Points, in no order, along strands that fork, close into loops and pass close to each other.
Points whose rows are less than 8.22 apart are linked; no others are. Some points are linked to none.
K_203: [ 0.46  0.42  1.54 -1.28 -0.61  0.38 -0.42 -0.05 -1.16 -3.07 -0.45  1.52
  1.65 -2.77 -1.27  1.72  0.54 -1.14 -0.91  1.06  0.82  0.37 -4.22  1.51
  0.16  3.53  3.86 -0.77 -2.19]
K_798: [-2.82 -1.12  1.09  0.63  2.91 -1.44 -1.26 -1.55  5.11 -0.22  0.61 -2.82
  0.38  0.42  0.10 -0.03 -0.40 -0.29  0.50 -0.46 -0.80 -0.41  3.45 -3.20
 -3.04  2.70  0.50 -3.93 -2.26]
K_3: [-2.61 -0.17 -0.67  0.79  0.35 -0.42  2.05 -1.42 -0.46  3.86  0.01  3.24
  0.37 -1.80  1.86  0.06  1.26 -1.43  0.95 -2.51  0.70 -0.93 -1.13 -1.39
 -1.35 -0.72 -0.47 -0.98  1.07]
K_819: [ 0.38  0.04 -0.38  1.68 -0.27  1.10 -0.07  0.75 -1.29  1.58  0.56 -0.70
 -3.10  2.97  0.44 -2.59  0.92  1.33 -1.31  1.94 -0.16 -0.30  1.62  1.36
  3.98 -2.08 -0.33  3.86  4.58]
K_179: [ 0.22  0.26  2.99 -2.47  0.40  1.56 -0.84 -0.35  1.07 -2.48  1.12  0.10
 -0.76 -1.59 -1.53  2.56  0.57  0.68  0.50  2.66  2.62  2.80 -4.20  1.35
 -1.52  2.94  4.07  0.17 -3.24]
K_286: [ 2.59 -0.55  0.60 -0.25 -1.63  0.62 -0.84  4.01 -0.43 -1.48  0.92  0.69
  1.47  1.82 -4.63  1.06  0.34 -1.01 -0.08  3.44 -4.38 -1.08 -1.47 -1.44
 -1.58 -0.14 -2.22 -0.07  0.18]
K_698: [ 0.84 -2.12  0.59  1.76  1.21  1.91 -0.91  3.73  0.51 -1.89  0.71 -1.00
  1.06  0.56 -1.79  0.24 -1.35  2.10 -0.30  2.31 -2.28  1.27  4.77 -0.25
 -1.17 -3.01 -2.39 -0.72 -1.37]
K_719: [-0.84  2.13  1.85  1.69  1.06  0.62  1.32 -0.36 -1.82  5.97  0.27  1.03
 -1.87  0.26 -2.00  0.90  0.06 -0.56  0.75 -0.42  2.16  2.39 -1.84 -0.94
 -1.29 -0.86  0.00  0.98  2.42]
K_684: [-1.18 -1.94  0.36 -0.25  0.12 -0.43  1.49 -2.02 -1.78 -1.75  1.08  1.58
  1.27 -1.52  1.35 -2.63  1.00  0.64  0.33 -1.18 -0.02 -0.69 -2.11  4.00
  1.01  1.05  1.82 -2.27 -2.58]
K_814: [-3.36 -3.13  0.07  1.88  0.74 -1.42  0.90 -1.82 -0.41 -0.71  4.32  0.09
  1.62 -1.30 -0.88 -2.33 -1.69 -0.14  2.49 -1.97 -1.40  0.73 -0.79  0.75
 -0.03  0.41 -2.08 -4.26 -3.26]
K_248: [-1.59 -0.56 -2.51 -0.53 -2.02 -0.88  0.99 -3.11  1.49 -2.10  1.14  0.18
 -1.38 -0.48  4.25 -0.73  0.01 -0.78  0.30 -4.77  2.14 -1.82  0.84  0.30
  1.34 -1.47  0.92 -1.30  0.03]
K_155: [-1.63 -1.61 -1.03 -1.00 -1.74 -1.06  1.00 -0.82  3.07 -2.79 -1.12  0.43
  1.09  1.31  2.72 -0.38  1.06  0.27  1.04 -3.51  1.04 -2.03  3.37 -0.31
 -0.15 -0.43 -0.91 -2.25 -0.51]
K_217: [-0.47 -1.92 -0.85  0.12 -1.36  0.68  1.12  1.85  0.26 -0.33  0.60  0.97
  2.86 -0.81 -3.77 -1.47 -0.89 -1.13  2.27  2.31 -4.00 -0.14 -1.43 -0.40
 -1.34  2.25 -0.84 -3.38 -4.24]
K_857: [ 1.27  1.04 -4.50 -1.63 -1.99  0.54  0.33 -2.16 -1.02 -3.63 -0.41 -0.84
 -0.62 -1.69  3.47 -0.37 -0.14 -2.15  0.08 -3.72  0.94 -2.54 -2.02  0.18
  2.73 -2.09  1.67 -1.23 -0.37]
K_691: [-3.22 -1.45  0.54  1.70  2.70 -0.86 -2.34  1.17  2.69  0.21  2.06 -2.75
 -1.75  0.22 -0.38  0.18 -1.64 -2.76 -0.40  4.12  0.21  3.94  3.83 -0.56
 -3.24  0.52  0.31 -1.92  0.75]
K_132: [-0.74 -0.66 -0.15  1.36 -0.19 -1.98 -1.56  1.85 -0.56  0.56  4.08  0.69
 -2.07  0.66 -1.22  0.23 -0.55  1.53 -1.79  2.97  2.23  2.10  0.68  2.02
  0.26 -1.77  0.87  1.30  1.95]
K_404: [-1.79 -2.36 -0.63  1.20  1.96 -0.22  0.83 -0.67  4.87 -1.84  1.25 -1.66
  2.51 -0.34 -0.02  0.29 -1.37 -0.12  2.37 -1.67 -1.15 -1.50  3.58 -2.27
 -2.47 -0.21 -0.27 -4.69 -3.84]
K_750: [-0.45 -2.96 -1.17 -0.15 -0.68 -1.22  1.47  1.88 -1.03  0.23  0.57  1.59
  3.15 -0.98 -3.42 -3.10 -0.89  0.38  3.76 -0.68 -3.06  0.07 -0.69 -0.11
  0.78  2.87 -3.61 -0.71 -4.59]
K_231: [ 0.58 -3.08 -1.69  0.10 -1.50  0.12  0.32 -0.78 -0.19 -6.01  0.06  0.86
  4.74 -2.49 -0.47 -1.53 -1.03 -1.44  1.34 -0.16 -0.97 -1.00 -1.19  1.37
  0.32  0.70 -0.11 -2.68 -4.97]
K_787: [ 2.65 -2.08 -0.82  2.38 -1.63 -0.44 -0.24  1.95  1.41  2.74 -0.49  2.03
  0.17  2.41 -1.21 -2.93 -0.57  3.05  0.88  1.21 -0.72 -2.70  3.33 -0.88
  0.22 -0.46 -2.98  2.54  1.35]
K_61: [ 1.89 -0.29 -0.60 -1.13 -2.44  2.00 -2.11  2.35 -0.79 -3.92 -1.80  2.93
  2.32  0.26 -0.02  0.60  0.19 -1.49 -1.75  2.97 -0.35 -1.43 -1.30 -0.27
  0.98  0.61  1.25  0.56  0.38]
K_690: [ 2.64 -0.49  0.51 -0.59 -0.43  0.13 -3.85  1.72  1.64 -6.03 -0.61  0.21
  2.00 -0.01 -0.63  2.79 -1.34 -1.75 -2.17  3.80 -0.22  0.32  0.29  0.32
 -1.22  1.00 -0.28 -0.52 -0.50]
K_975: [-2.83 -2.46  0.48  0.38  0.84  0.66  1.28 -0.30 -0.02 -1.96  1.01 -1.43
  3.10 -0.74 -1.50 -0.79 -0.33 -2.68  2.53  0.95 -3.14  1.37 -1.29 -0.06
 -1.74  1.61 -2.29 -4.87 -4.58]
K_365: [ 1.94 -0.70  0.44 -1.49 -1.86 -1.00 -0.76  2.84  1.86 -1.21  1.34  0.76
 -0.09  2.17 -2.36  2.13  0.46 -0.81 -0.91  2.99 -1.77 -0.28  1.57  0.24
 -1.37 -1.58 -1.71 -0.75  1.86]
K_504: [-1.20 -1.74  2.08  0.85  0.98  1.56 -0.57  2.22 -2.04 -2.74  0.87  0.51
  1.05 -0.23  0.03 -0.37 -1.07  2.51 -0.90  1.95  0.84  1.03  0.92  3.26
  0.34  0.02  0.08 -0.16 -2.60]
K_36: [ 0.36  0.41  1.22  0.51 -1.14 -0.17  0.42  0.72 -2.92  2.19  1.12  0.62
 -2.09  1.47 -1.49 -1.10  0.21  2.91 -1.49  1.34  2.14  1.59 -0.92  1.54
  1.61 -0.67 -0.43  3.68  2.06]
K_273: [ 1.96  2.55 -0.95 -0.50  0.62  5.23  1.72  0.41 -2.38  1.26 -3.90 -2.64
 -1.15  1.29  1.35  0.42  2.14 -1.48 -1.80  0.36 -1.36 -0.66  0.84  0.95
  4.16 -3.54 -0.04  2.31  2.53]
K_528: [-0.42 -1.92  0.43  0.47 -0.54 -0.68 -0.05 -1.22  3.58 -3.17 -1.34 -1.13
 -0.29  2.04  2.74 -0.76  0.98  1.26 -0.41 -0.73  1.01 -1.61  5.71 -0.13
  0.13  0.54  0.29 -0.79  0.37]
K_903: [ 2.03  3.11 -0.57  1.03  1.67  3.83  1.63 -0.10 -4.58 -0.21 -3.70 -0.76
  1.37 -1.94  1.77 -0.72  0.81 -0.14 -0.35 -0.68  0.78 -0.98 -2.46  1.38
  2.24 -2.44  0.81  1.17 -1.32]
K_933: [ 1.87  1.57 -0.15 -0.40  0.09 -0.04  0.51  1.34  1.46 -0.39  0.13  0.25
 -3.36  0.65  1.57  1.55  0.91  1.82 -2.08 -0.09  2.44 -0.53  0.89  1.31
  1.57 -1.38  3.53  2.36  4.43]
K_792: [ 3.48  2.10 -1.43 -1.43 -3.52  1.80 -1.11  1.03 -1.05 -1.20 -2.70  1.12
 -0.82  1.93  1.19  2.32  0.79 -0.48 -2.32  2.12 -2.38 -1.88  0.08  1.02
 -0.01 -3.94 -0.62  2.38  2.77]
K_948: [-0.17  1.79 -0.22 -3.29 -0.90 -0.41 -2.36  0.17  1.64  0.80  2.46 -0.02
 -3.85  0.15 -0.74  3.78 -0.67 -2.03 -1.20  2.95  3.76  1.17 -0.96  1.33
 -0.94 -2.48  1.96  2.55  1.89]
K_961: [ 0.92  1.77  1.68  3.10  0.65  0.48 -1.54 -2.21 -1.66  7.44 -0.87  1.19
 -2.34 -0.71 -0.73  1.63 -1.39 -0.12  0.14 -0.78  1.84  1.05  1.51  0.03
  0.51 -1.56 -1.44  3.77  3.48]
K_541: [ 0.66  1.14 -0.55  3.46 -0.37 -0.11 -1.76 -0.84 -0.80  6.00 -0.31  0.70
 -3.18 -0.33  0.47  2.29 -1.74 -0.66 -0.17  0.74  3.00  1.00  2.82  1.99
  0.33 -3.57  0.67  4.87  4.84]
K_260: [-1.13 -1.33  1.44  2.41  2.26 -1.50 -0.24  2.86 -1.19  1.74  1.48  0.28
  0.95  0.68 -3.23 -3.13 -1.16  1.77  0.72  1.58 -2.68  2.47  1.25 -0.07
 -1.83  3.51 -2.62 -0.56 -2.61]
K_432: [-1.04  1.89  1.62 -2.49 -0.77 -1.37 -1.95 -1.28  4.35  1.51  3.34 -1.22
 -4.91  0.64 -0.69  3.07 -1.09 -0.03 -0.40  1.28  4.85  2.11  0.52  0.38
 -1.60  0.82  2.80  1.37  0.86]
K_855: [-3.50 -1.57  2.58 -0.02  1.71 -1.60 -1.35 -3.88  4.60  0.65  2.13 -2.53
 -1.01  0.60  1.55 -0.09 -0.20 -1.59 -0.32 -1.68 -0.02  0.10  1.20 -1.94
 -3.63  5.10  1.18 -2.59 -0.39]
K_23: [-3.43 -2.28  3.08  0.87  0.51 -0.09 -0.01 -0.70  1.39  0.12  2.46  1.28
  0.98  1.23 -0.29  0.14  1.40  0.20 -0.33  0.18  1.03  0.45  1.49  0.18
 -1.08  0.85 -0.54 -1.87 -0.06]
K_765: [-0.44  0.85 -1.58  0.64  0.13 -0.43  2.80 -0.84 -3.95  1.43  1.03  1.02
  0.60 -1.88  1.85 -1.92 -1.14  1.18  2.17 -3.72  1.45  0.92 -3.59  1.18
  1.66 -2.03 -0.74 -0.39  0.25]
K_555: [-0.74  0.12  0.87 -0.62 -2.38 -0.37  2.09  0.21 -1.77 -2.46 -0.13  1.96
  0.46  0.84  1.01  0.47  2.30  0.49 -0.77 -1.41  0.75 -0.47 -0.56  0.28
  0.77 -1.04  0.06 -0.29  1.35]
K_552: [-0.41 -1.26 -0.12  3.56  0.23 -1.21 -1.83 -0.74  3.81  1.50 -0.01  2.21
 -0.65  1.67 -0.11  0.20 -0.35  0.71 -0.04  1.13  0.84 -2.28  4.45 -1.01
 -3.15  0.55 -0.13 -0.87  2.03]
K_664: [ 4.40  1.68 -2.13 -0.30 -0.45  0.82  0.28  0.34 -1.41 -1.52 -2.99  1.90
  3.22 -3.08 -0.15  1.64  0.63 -1.53 -0.08  0.10 -2.20 -2.91 -2.79 -0.26
  1.40 -2.24 -1.06 -0.77  1.03]
K_450: [ 1.03  0.69 -2.01  1.70 -1.71 -0.93 -1.64  0.17 -0.92  2.81  1.16 -0.78
 -4.52  1.14  1.05  0.26 -0.71 -0.22 -0.73  1.25  1.29 -0.05  1.79  3.40
  2.75 -4.18 -0.36  5.64  5.49]
K_462: [ 2.15 -0.54  0.25 -0.44  0.33 -1.44 -3.51  2.81 -0.04 -4.27  1.72 -1.19
  0.16  0.48 -2.18  3.11 -0.93 -1.39 -1.58  5.07 -1.19  1.72  1.28  1.03
 -0.40 -0.95 -0.54 -0.60  0.70]
K_613: [-0.13  1.88 -0.33 -1.81 -1.31  1.61  1.52 -0.20 -1.61 -0.85 -2.31  1.19
  0.24 -0.82  2.04  2.66  1.33 -0.19 -1.73 -1.68  0.96 -1.13 -1.13 -0.66
 -0.04 -1.95  1.25 -0.07  1.57]
K_606: [-3.31 -1.49  0.07  1.96  3.05  1.21 -1.12  1.06  3.01  0.59  0.37 -4.53
 -1.06  1.66 -0.19 -0.07  0.05 -3.26  0.87  3.28 -2.22  4.78  3.50 -2.25
 -2.71  1.01 -0.24 -3.84 -0.23]
K_4: [-1.74 -1.98 -3.06 -0.41 -0.65 -1.69  0.89  0.30 -2.40 -0.35  3.82  1.27
  1.35 -1.71 -1.84 -2.63 -2.30 -0.60  3.08 -2.56 -1.17  0.96 -3.43  0.53
  0.72  0.89 -2.89 -1.60 -2.60]
K_841: [-2.44  2.03 -1.52  0.14  0.35  0.41  2.70  0.27 -1.90  4.08  0.18  0.73
  0.75 -2.43 -0.41  0.25  0.01 -2.26  2.39 -2.33 -0.95 -0.26 -2.45 -2.62
 -0.95 -0.96 -2.62 -0.70  0.67]
K_481: [ 2.29  2.48  1.12  0.09  2.14  2.98  2.55 -2.55 -0.39  1.41 -2.60 -2.01
 -1.34 -0.81  3.01  0.34  2.26  2.30  1.12 -0.47  3.96  1.43 -1.63  1.73
  1.84 -2.19  4.56  1.96 -0.70]
K_440: [-0.38  0.08  3.14 -4.09 -0.66 -1.77 -2.27 -1.57  2.00 -2.64  1.34 -3.16
 -1.93  1.28 -0.15  1.48 -0.99  1.88 -3.90  0.49  0.99 -0.43  3.91 -1.50
 -0.41  1.60 -0.08  1.07 -1.02]
K_188: [ 0.51 -0.35 -0.61  0.92  0.08 -1.70 -1.48  0.52  2.15 -0.77  1.77 -0.19
 -3.30  0.63  1.13  0.90 -0.39  1.63 -2.30  2.42  3.05 -0.24  2.99  2.20
  0.56 -1.09  2.09  1.58  5.26]
K_739: [ 1.01  2.17 -0.88 -0.14  0.12  2.38  1.61  0.53 -1.09  0.46 -3.67 -1.34
 -1.53  1.22  2.82  1.13  1.25  0.01 -1.74 -0.11  0.70 -0.23  0.82  1.26
  1.64 -2.33  2.28  2.08  4.22]
K_600: [-1.86 -0.33  1.76 -1.57  2.07 -0.21 -0.70  1.18  1.62 -2.78  1.23 -3.47
  0.13  0.11 -1.52  1.08 -0.40 -1.89 -1.53  2.15 -2.25  2.66  0.78 -2.92
 -1.98  3.75  2.37 -2.97 -2.01]
K_657: [-0.65  1.48 -0.56 -0.34  1.52  1.31  2.38 -2.89 -0.06  0.33 -0.73 -0.98
 -0.76 -2.36  4.42  0.29  1.24  1.53  1.19 -4.08  4.30  0.23 -3.21  1.32
  0.62 -1.48  4.29  0.91 -0.96]
K_813: [ 0.57 -0.43 -3.27  2.30 -0.92 -1.74  2.11 -1.65 -1.38  2.06 -1.01 -0.01
  0.15  0.31  1.42 -5.67 -0.55  1.60  2.21 -4.86 -0.36 -1.32 -0.36 -1.58
  3.03 -0.53 -3.15  2.03  0.61]
K_696: [ 3.82  0.85 -2.28 -2.02 -1.83 -0.26 -2.22  2.51 -2.08  1.88 -0.95  1.70
  0.12  1.28 -0.69  0.17  0.03  0.54 -1.28  3.15 -3.09  0.53 -0.26 -0.09
  0.41 -3.50 -2.63  3.63  2.76]
K_89: [-1.04 -0.05  1.16 -0.33  2.62  0.10 -0.66  1.45  0.98 -4.23 -0.97 -1.49
  2.42 -1.50 -1.40  2.00 -1.42 -0.01 -0.97  0.82 -2.74  1.51  0.41 -0.73
 -2.34  2.36  2.60 -3.28 -4.17]
K_650: [ 2.95  1.89 -0.05 -1.46 -0.24 -0.01 -0.62  0.94 -3.04  4.74 -2.92  0.85
 -0.69  1.20 -1.30  0.01 -0.12  1.58 -0.49 -1.29 -2.61  0.56  1.09 -0.99
  0.53 -2.85 -3.56  3.05  2.14]
K_439: [ 1.79  0.09 -0.73  4.62  0.72 -1.64 -0.80 -2.23 -1.00  4.82 -1.89  2.68
  0.74  0.46 -1.40 -1.46 -0.51  1.14  1.26 -1.67  1.00 -2.95  1.27 -1.42
  0.67  0.76 -1.92  1.78  3.36]
K_496: [ 3.31  2.95 -1.82  0.97  2.03  4.03  3.11  0.32 -2.28  1.71 -3.88 -3.29
  0.01  1.40  1.23 -0.56  0.82 -1.05  0.20 -0.57 -4.79 -2.54  0.53  0.94
  3.57 -4.17 -2.37  2.44  1.51]
K_628: [-0.59  1.21 -3.97 -1.31  0.06  2.21  2.04 -1.57 -0.72 -2.35 -3.58 -1.25
 -1.08  1.25  3.62 -1.06  1.22 -0.75 -0.13 -2.14 -0.36 -2.26 -1.10  0.97
  3.96 -0.56  3.15 -0.53  0.12]
K_774: [ 0.24  1.41  1.56 -4.09 -0.21  0.45  0.96 -4.17  1.16 -1.65 -0.77 -0.97
 -0.71 -1.97  3.74  0.33  1.39  0.70 -0.75 -3.66  3.22 -0.93 -2.87  0.12
  1.12  0.77  2.80  2.11 -1.83]
K_340: [ 2.69 -1.68 -1.17  1.34 -1.15 -1.52  2.82  1.48  2.22  2.62  1.32  1.15
  1.61  0.74 -3.06 -2.95  0.79  1.34  2.44 -1.22 -1.69 -2.29  0.79 -3.17
  0.16 -0.69 -2.77  0.91 -0.69]
K_198: [ 4.58  3.31  0.40  0.96  0.94  2.54  0.59  1.20 -4.08  0.05 -3.88  0.60
  1.73 -1.87  0.42  0.84  0.39 -1.25 -1.32  0.60 -1.32 -2.25 -2.47  0.48
  1.65 -2.58 -0.96  1.87  1.17]
K_329: [-0.72  1.69  0.20 -1.27  0.65  1.60 -0.60  0.30 -0.87  4.02  1.11  0.71
 -2.53 -0.70 -0.74  3.02  0.73 -0.02  0.50  2.45  3.76  3.65 -1.72  0.03
 -0.75 -2.98  1.94  1.71  1.26]
K_102: [-2.30  0.39  0.28 -1.82 -0.61 -0.39 -0.56  0.50  0.94  1.96  1.42 -0.92
 -1.53  1.82 -0.58  1.34  1.40 -2.54 -0.84  3.23 -0.12  2.66 -1.94 -0.96
 -1.90  2.19  3.19 -1.79  1.23]
K_656: [-0.75 -0.23  0.78 -0.91 -0.49  0.32 -0.41  2.34 -0.68 -1.53  0.83 -0.61
  0.40  0.75 -1.81  0.46  1.17 -2.95 -1.65  4.09 -2.02  2.02 -1.01 -0.70
 -2.95  2.24  1.75 -3.01 -0.83]
K_480: [-0.76 -2.57 -2.50 -1.46 -2.71 -0.74 -0.52 -1.39 -0.69 -4.39  1.26  2.08
  4.51 -2.65  1.74 -1.22 -0.11 -4.75  1.75 -1.21 -0.97  0.68 -3.32  1.00
  0.18  0.85  0.66 -1.99 -3.00]
K_609: [-0.56  1.37  0.00 -0.79 -0.37  0.67  2.23  2.20 -2.63  2.11 -0.52  1.38
  0.41 -0.74 -2.87  0.63  0.72 -1.32  1.44  0.84 -1.68  0.60 -4.69 -2.02
 -0.81  1.61 -2.05 -0.53  0.27]
K_744: [ 0.52  0.81 -1.78  0.10 -0.08 -2.69 -0.40 -1.03 -1.72  3.59 -2.02 -0.03
  0.15 -0.59 -0.20 -3.95  0.05  2.26  2.23 -5.54 -1.28  0.32 -1.44 -2.01
  2.02  0.34 -3.10  1.56 -0.63]
K_493: [-2.59 -0.36  0.94 -4.55  0.39 -2.63 -0.96 -3.70  2.43  0.10  2.16 -1.52
  0.34 -0.26  2.19 -0.43  0.50 -0.03  0.02 -1.47  0.11  0.01 -3.55 -0.65
 -1.33  2.62  1.75 -2.90 -3.04]
K_589: [-0.79 -0.28  2.47  3.18  1.06  0.71 -1.12 -1.09  2.07  1.27  2.41  1.68
 -2.08  0.20 -0.74  1.49 -0.31  2.24  0.20  0.80  4.59 -0.57  0.17  0.38
 -0.83  1.86  3.18  0.55  2.51]
K_883: [-4.08 -1.15  1.19 -1.56  2.63 -1.68  0.10 -3.13  3.75 -0.81  2.51 -4.07
 -0.93  0.50  2.86 -1.34 -0.59 -2.35  1.39 -1.20 -2.31  0.58 -2.98 -0.59
 -2.17  4.66  1.18 -3.48 -2.75]
K_932: [-1.40 -1.33 -0.85 -2.33 -0.69 -0.73 -1.76 -2.26  1.14 -5.09  2.06  0.21
  2.92 -2.67  2.28  0.33 -1.01 -3.47 -0.32 -2.29 -0.65  0.02 -3.58 -1.20
 -1.29  3.36  1.92 -1.98 -4.58]
K_508: [ 0.18  2.70  0.06  1.23  1.96  1.18  1.93 -1.95 -3.90  4.06 -3.84 -1.79
 -0.86 -0.20  1.73 -2.44  0.62  2.66  0.54 -2.99  1.68  0.13  0.15  0.52
  3.16 -0.79 -2.77  3.82  1.19]
K_30: [ 1.51  0.61  0.72 -2.37 -0.90  2.01 -1.80  0.78 -0.98 -4.06 -2.31  1.29
  1.27 -1.07  1.84  1.69  0.26 -0.36 -1.97  2.11  1.21  0.16 -2.50  1.81
  1.48  2.40  3.41  1.16 -0.51]
K_587: [-2.04  0.65  3.25 -0.57  2.05 -0.46 -1.42 -0.67  4.09  0.14  3.03 -1.31
 -1.99  0.38 -0.82  2.09 -0.44  1.91  0.40  0.97  3.69  1.22  0.15  0.30
 -2.43  3.82  2.88 -0.69 -0.17]
K_574: [ 0.79  2.68  0.80  3.96  0.85  1.70  2.18 -2.50 -2.93  4.94 -4.24 -1.81
 -1.85  0.95  1.76 -1.18  0.20  0.51  0.31 -2.78  1.10 -0.59  3.01  0.18
  2.41 -1.72 -1.89  5.31  3.31]
K_954: [-0.87 -3.30 -1.80  0.74 -1.04 -0.44  1.50 -0.39  3.46 -0.48  1.03  0.67
  2.40  0.47  0.20 -2.15  0.48  0.23  2.89 -1.83  0.40 -1.33  2.19 -0.86
 -1.53 -1.45 -1.19 -2.50 -2.26]
K_50: [-0.92 -2.35 -0.07  2.96  1.39 -1.00 -2.27  1.06  3.94  0.60  1.44 -0.88
 -0.13  1.47 -1.66  1.33 -1.40 -0.79 -0.34  2.89  0.42  0.63  5.17 -1.00
 -2.57  0.19  0.42 -1.32  1.70]
K_679: [ 0.84  2.98 -0.86  0.76  1.51  2.31  1.11  0.14 -5.45  2.61 -3.32 -0.69
  0.47 -0.61  1.72 -1.82 -0.23  2.16 -0.62 -2.46 -0.83  0.49 -2.31  0.52
  3.62 -1.08 -1.67  3.10 -1.07]
K_955: [ 0.63  0.71  2.10 -0.05 -2.75  0.53  0.95  0.85 -3.47  0.78 -0.19  2.39
 -0.39  0.66 -1.40 -1.13  1.28  1.71 -1.17 -0.95  0.17  0.76 -1.25  0.48
  0.15 -0.81 -1.52  1.85  0.30]
K_489: [-0.16 -1.51  0.74  1.92  0.39  0.62 -1.11  3.28 -2.37 -1.44  0.45  0.00
 -0.24  1.70 -1.23 -2.09 -1.29  3.65 -1.29  2.04 -0.40  0.90  3.25  2.49
  1.52 -0.43 -1.95  0.88 -1.21]
K_568: [-0.73 -1.12  1.60 -1.56  0.11 -2.53 -3.17 -1.73  3.36 -0.92  0.33 -1.87
 -1.38  1.83  1.60  0.53 -0.42  2.07 -3.05 -0.53  1.09 -0.60  5.57 -0.65
 -0.88  1.43  1.38 -0.13  0.35]
K_446: [ 2.10  1.62 -1.69  0.43 -0.65  0.88  0.60  1.02 -1.76 -0.99 -1.48  3.12
  2.04 -2.71 -2.38  1.50  0.09 -3.63  0.98  1.75 -1.80 -0.76 -5.35 -0.84
  0.24  1.71 -1.03 -1.12  0.77]
K_599: [ 0.04 -0.83  0.01  3.25 -0.55 -1.29 -0.67  0.46  0.16  3.81 -1.12  3.27
  0.21  1.35 -1.03 -2.46 -0.04  1.59  0.41  0.12  0.38 -2.10  2.62 -0.37
 -1.33  0.50 -1.47  0.42  2.24]
K_978: [ 1.74  0.81 -1.83  3.82  0.76  0.39  1.20 -1.68 -1.44  5.12 -2.78  0.62
  0.67 -0.30  1.03 -0.83  0.21  0.63  1.64 -3.92 -0.73 -3.41  2.82 -1.09
  2.68 -1.99 -2.63  2.67  3.09]
K_225: [-2.48  1.00  2.21 -4.08 -0.23 -0.93 -0.69 -1.57  1.55  0.14  0.32 -0.55
 -0.27  0.68  1.13  1.35  1.22 -0.93 -1.18 -0.08  0.78  1.42 -2.44 -1.39
 -2.35  1.93  2.81 -1.97 -0.45]
K_527: [ 3.86  1.38 -1.26 -0.14 -0.49 -0.92  0.68  0.71 -0.97  3.05 -3.97 -0.06
  0.75  0.15 -0.22 -1.79  0.92  1.94  1.64 -4.03 -2.74 -0.60  0.00 -3.25
  1.90 -2.24 -4.08  3.99  0.22]
K_967: [-1.69 -1.38  2.28  1.97  2.23  0.50 -0.42  2.51 -1.23 -0.07  2.81 -1.69
  0.14  0.19 -4.27  0.27 -1.58 -0.26  0.40  3.79 -2.09  3.49  1.25  0.94
 -0.63  1.28 -1.43 -2.86 -1.16]
K_236: [ 0.45  1.59  2.23 -4.79 -1.35 -1.63 -0.02 -1.40  1.90 -0.09 -1.09  0.41
 -2.68  0.43  0.03  3.08  0.81 -1.91 -2.57 -0.16  1.61  0.29  0.19 -0.82
 -2.69  0.23  1.27 -0.43  1.16]
K_670: [ 1.36  2.40  3.21 -4.26 -0.27 -1.22 -2.18 -1.04  1.37 -4.11  1.10 -2.00
 -1.02  0.48 -0.24  2.40 -0.51  1.51 -2.82  0.71  1.23 -1.08 -0.37 -0.93
  0.50  2.66  0.99  0.74 -1.68]
K_298: [ 0.74 -1.09 -0.74 -0.27 -2.20 -2.14 -0.76  2.35  1.35  2.45  0.95  1.12
 -1.76  2.77 -2.19  0.89 -0.15 -1.05  0.71  3.26 -1.01  1.04  2.76 -0.13
 -1.71 -2.33 -3.11 -0.05  2.92]
K_547: [-0.35 -2.70 -0.57  0.07 -0.66 -0.15  1.21 -0.20 -0.69 -5.45 -1.40  0.21
  3.05 -0.81  1.27 -2.10  1.06  0.07  0.07 -0.14 -0.78 -1.39  0.35  2.66
  2.09  1.69  0.97 -2.66 -3.36]
K_833: [-0.72 -0.66 -0.06  0.51 -0.15 -1.12  0.20  2.70 -1.62  2.49  0.56  1.16
  0.86  0.87 -4.18 -2.19 -1.91  3.37  1.54  0.18 -2.59 -0.16 -1.21  0.28
  0.45  3.63 -2.72 -0.49 -1.51]
K_905: [-0.41  0.72  0.54 -2.54 -0.33 -0.18 -0.61 -1.10  0.38 -4.95  1.28  0.07
  1.50 -3.19  1.01  1.79 -0.28 -1.49 -0.78 -2.61  1.32 -2.77 -3.04 -0.18
  0.67  3.75  2.00 -0.55 -3.20]
K_897: [ 1.87 -0.97 -3.65  0.35 -3.01 -1.10  2.97  0.59 -0.70 -0.01  0.29  0.57
  1.26 -0.56 -0.44 -3.16  0.33  0.60  1.89 -2.71 -1.40 -2.64 -1.04 -1.30
  1.59 -2.18 -2.07  0.58 -0.63]
K_121: [-2.98  0.18  1.32 -0.31  1.58 -0.76  1.98 -2.33  0.94  0.84  1.59  2.04
 -1.06 -1.51  2.44  0.80  1.62  0.37  1.29 -2.62  3.62  0.30 -3.21  0.91
 -1.83 -0.08  2.06 -0.63 -0.25]
K_268: [ 0.73 -1.25  0.19  0.66  1.89  0.25 -0.26  3.30  1.03 -4.05 -0.34 -1.15
  1.74 -0.33 -1.79  1.54 -1.43  1.89 -0.81  1.35 -3.00  0.04  2.96 -0.32
 -1.85  0.11  1.03 -3.02 -2.56]

A fork is a point with three links, a tip a point with one. Leave the first point through the second and follow the links. Name the first fork or tip that comes.
K_841, K_609 -> K_599
K_508, K_679 -> K_657
K_225, K_493 -> K_155
K_340, K_897 -> K_792
K_504, K_489 -> K_225
K_587, K_432 -> K_36

How many points has the smallest loop of links through each point below? Write - if it is on no loop.
K_798 -> -
K_975 -> 5
K_188 -> 8
K_50 -> -
K_462 -> -

Name the points in between on the shortest way along the links from the first point to the second, in order.
K_613, K_961 -> K_555, K_955, K_36, K_819, K_450, K_541
K_628, K_493 -> K_857, K_248, K_155, K_954, K_404, K_798, K_855, K_883
K_439, K_650 -> K_599, K_787, K_340, K_897, K_813, K_744, K_527
K_504, K_102 -> K_489, K_698, K_268, K_89, K_600, K_656
K_841, K_897 -> K_609, K_446, K_664, K_198, K_903, K_679, K_508, K_574, K_978, K_439, K_599, K_787, K_340
